Each scene shows the same named points in several views. A view is turned or mirrored, and shifted as a whole, has a little noise and may leave points out.
In the rows, zero is written as 128.

Scene 1
View 1
k_847: [123 118 195 135 134  57 112  97  92 116 163 112 146 132 181 168  87 110
 139 107  93 107]
k_538: [103 154 210 141 105  68  95  89  96 129 155 102 107 153 158 153 119  71
 153 139  87  96]
k_853: [130 107 174 128 114  62 125  91  81 146 187 120 157 135 188 168  97 140
 132  87 107 121]
k_696: [ 95 131 170 155 116  89 106 121  95 147 164 108 146 144 138 163 115 101
 169 126 108 104]
k_106: [ 94 136 167 150  83  97 106 106  93 172 174 103 120 154 147 130 132  99
 141 129 113 113]
k_870: [129 126 166 128 128  87 106 127  90 165 162 130 165 126 161 154 140 142
 124 110 117 112]
k_529: [101 157 187 142 104  86  96 110  94 156 162 111 127 153 138 163 143  91
 166 135 103  99]
k_824: [105 131 152 145 105 109 101 133  96 185 163 118 146 138 143 129 150 125
 127 128 124 113]
k_150: [112 144 163 136 114 100  98 134  93 180 161 125 157 139 137 157 162 128
 148 126 120 106]
k_332: [104 149 202 144 117  70  98 102  94 127 158 108 127 150 150 174 116  83
 170 132  91  95]
k_935: [112 123 148 144 122 110 102 144  98 176 154 121 159 125 146 126 142 133
 118 123 125 112]
k_725: [114 124 191 137 106  57 119  82  85 132 185 110 140 149 174 180  94 109
 161 102  96 111]
k_839: [ 99 133 168 154 128  98  98 136 101 149 150 113 149 135 136 150 125 103
 154 133 110 100]
k_871: [ 87 115 144 165 105 113 108 135 101 171 163 102 142 137 137 120 117 108
 137 129 122 113]
View 2
k_871: [145 120 145 122 117 140 112 122 143 169 149  89 104 111 101 127 131 131
 104 116  94  89]
k_839: [156 118 147 124 125 151 114 129 117 161 179 107 118 111  90 100 131 117
 121 122 109  80]
k_150: [153 150 146 137 128 146 125 140 112 164 158 117  82 103  72  86 141 135
 125 126 109  88]
k_529: [157 153 145 118 137 149  97 139 117 145 175 134 107 134 102  79 116 112
 123 137 113  83]
k_824: [149 148 147 136 125 143 124 125 126 174 143 102  81 100  85 108 129 139
 113 116 104  96]
k_332: [165 137 146 114 140 159  95 140 123 145 207 137 138 147 110  61 109 105
 142 127 118  88]
k_725: [158 137 138 118 129 153 102 150 172 160 199 124 135 159 107  49 125 133
 157 104 105 111]
k_106: [147 156 144 119 129 141  98 129 146 160 147 113  97 133 114 102 111 129
 111 123 101  99]
k_847: [166 121 147 126 131 162 117 130 159 174 214 111 151 140 106  54 116 127
 161  89 110 113]
k_870: [157 136 147 144 124 153 140 134 136 184 176 103 100 102  72  73 140 146
 146  96 110 108]
k_853: [157 138 142 136 123 152 127 144 183 185 190 107 121 139  92  49 134 156
 167  83 101 128]
k_696: [154 121 141 117 124 147 105 142 136 153 182 113 122 130  96  89 136 121
 128 125 103  82]
View 3
k_106: [125 122 125 141 140 108 137 121 102 127 138 120  92 129 134 108 121  85
 104 149 127 133]
k_870: [ 83 136 150 128 123 131 174 145 106  96 142 105 129 115 164 120 142 112
 105 134 115 112]
k_725: [ 48 130 161 137 167 106 156 129 102 129 133  87  80 109 146 151 120  63
  95 145 122 136]
k_853: [ 47 140 166 143 145 108 180 127 100 102 128  89 106 103 177 147 119  85
  87 128 120 143]
k_150: [112 129 141 133 128 142 151 144 120 102 159 111 125 128 132 113 138 107
 113 150 116 101]
k_935: [122 127 133 127 100 142 166 143 104 103 140 114 131 119 151 100 140 126
 112 135 122 112]
k_871: [132 112 126 135 101 135 152 127  94 132 124 106 101 112 131 101 123 106
 107 139 137 135]
k_332: [ 65 116 141 113 167 114 138 145 101 151 144 100  70 120 121 132 138  68
 118 158 122 106]
k_847: [ 34 126 154 115 150 106 171 142  85 136 121  89  80  99 162 142 135  78
 105 136 123 125]
k_824: [131 127 129 135 113 131 154 133 107 106 143 119 122 125 144 102 132 113
 108 142 123 118]
k_696: [ 90 115 144 128 133 137 147 138 105 138 140  92  87 113 117 126 129  85
 112 150 129 118]
k_538: [ 76 117 126 110 176  90 131 140  93 156 139 118  62 128 131 124 139  64
 118 159 120 109]
k_839: [ 99 112 137 116 119 143 152 146 100 137 138 100  96 114 124 113 140  99
 120 148 128 107]
k_529: [ 99 120 135 125 158 121 132 140 113 135 156 112  87 131 116 120 135  78
 118 160 118 103]
View 4
k_935: [108 139 113 112 125 199 142 153 132 137 154 122 125 123 115 157 139 111
 109 164 140 181]
k_870: [110 125  95 123 114 191 130 143 133 114 154 118 116 129 114 156 121 115
 141 151 152 173]
k_529: [ 82 139 138 103 112 165 147 127 113 149 129 121  78 153 125 136 130 141
 147 131 130 135]
k_871: [ 91 158 128 101 115 191 134 144 121 142 133 125  99 122 115 144 168 126
  84 161 139 170]
k_106: [ 88 143 148 104 128 166 124 140 120 138 125 130  82 133 118 134 137 135
 100 142 144 148]
k_538: [ 65 135 139 105 115 140 141 108 126 155 113 135  61 131 122 137 146 145
 162 107 156 131]
k_725: [ 82 134 104 116  92 160 106 114 120  94 119 122  60 136 112 135 133 140
 151 124 172 143]
k_150: [107 134 119 110 117 192 146 148 116 138 152 113 112 153 123 147 117 124
 131 157 123 156]
k_853: [100 126  85 127  96 174  93 125 131  73 134 122  81 122 105 145 125 123
 143 135 186 163]
k_839: [ 86 150 113 103 100 186 153 128 119 149 137 118  97 135 122 150 160 128
 135 148 133 160]
k_332: [ 70 140 119 105  94 156 144 108 117 141 120 123  65 143 123 139 147 145
 170 119 147 134]
k_847: [ 75 136  85 120  86 161 119 104 135 107 122 128  70 112 108 150 160 131
 169 119 185 160]
View 5
k_839: [138 130 105 143  74 157 105 130 112 126  93 137 144 151 130 126  89 114
 124 157 145 141]
k_725: [137 105  52 135  76 138 118 128 103 118  99 182 143 188 138 109  84 138
 150 214 177 134]
k_871: [131 130 113 127  82 145  86 139  82 152 110 117 123 157 121 133  89 118
 112 149 162 147]
k_529: [120 137  82 121  82 168 130 109 121 131  99 154 153 150 142 121  89 118
 130 157 156 131]
k_824: [138 131 115 125  98 137 124 137  91 160 109 122 137 151 135 132  81 132
 106 138 156 125]
k_538: [106 136  68 130  86 167 108  96 138 122  93 164 152 158 154  94  89 103
 138 192 189 133]
k_150: [145 130 104 128  90 146 145 132 102 144 103 141 152 150 135 136  82 137
 116 137 135 119]
k_106: [115 135  85 109  92 150 112 118  94 157 114 138 131 161 138 122  88 123
 119 157 184 135]
k_870: [162 113 109 150  98 120 138 150 101 144  98 144 148 165 140 124  75 143
 117 166 145 112]
k_847: [148 103  78 164  82 128 103 138 120 113  86 169 147 183 143  98  79 127
 144 221 174 129]
k_696: [133 125  85 133  68 160 107 127 103 123  99 151 141 162 126 127  89 123
 134 169 151 145]
k_935: [153 125 129 141  98 128 118 149  93 155 103 117 137 152 132 132  78 131
 104 143 147 124]

In a view up to two points have been moved. Name them for each view, in the order of its rows, or write none.
view 1 -> none
view 2 -> k_332, k_870
view 3 -> k_935
view 4 -> k_725, k_847
view 5 -> k_529
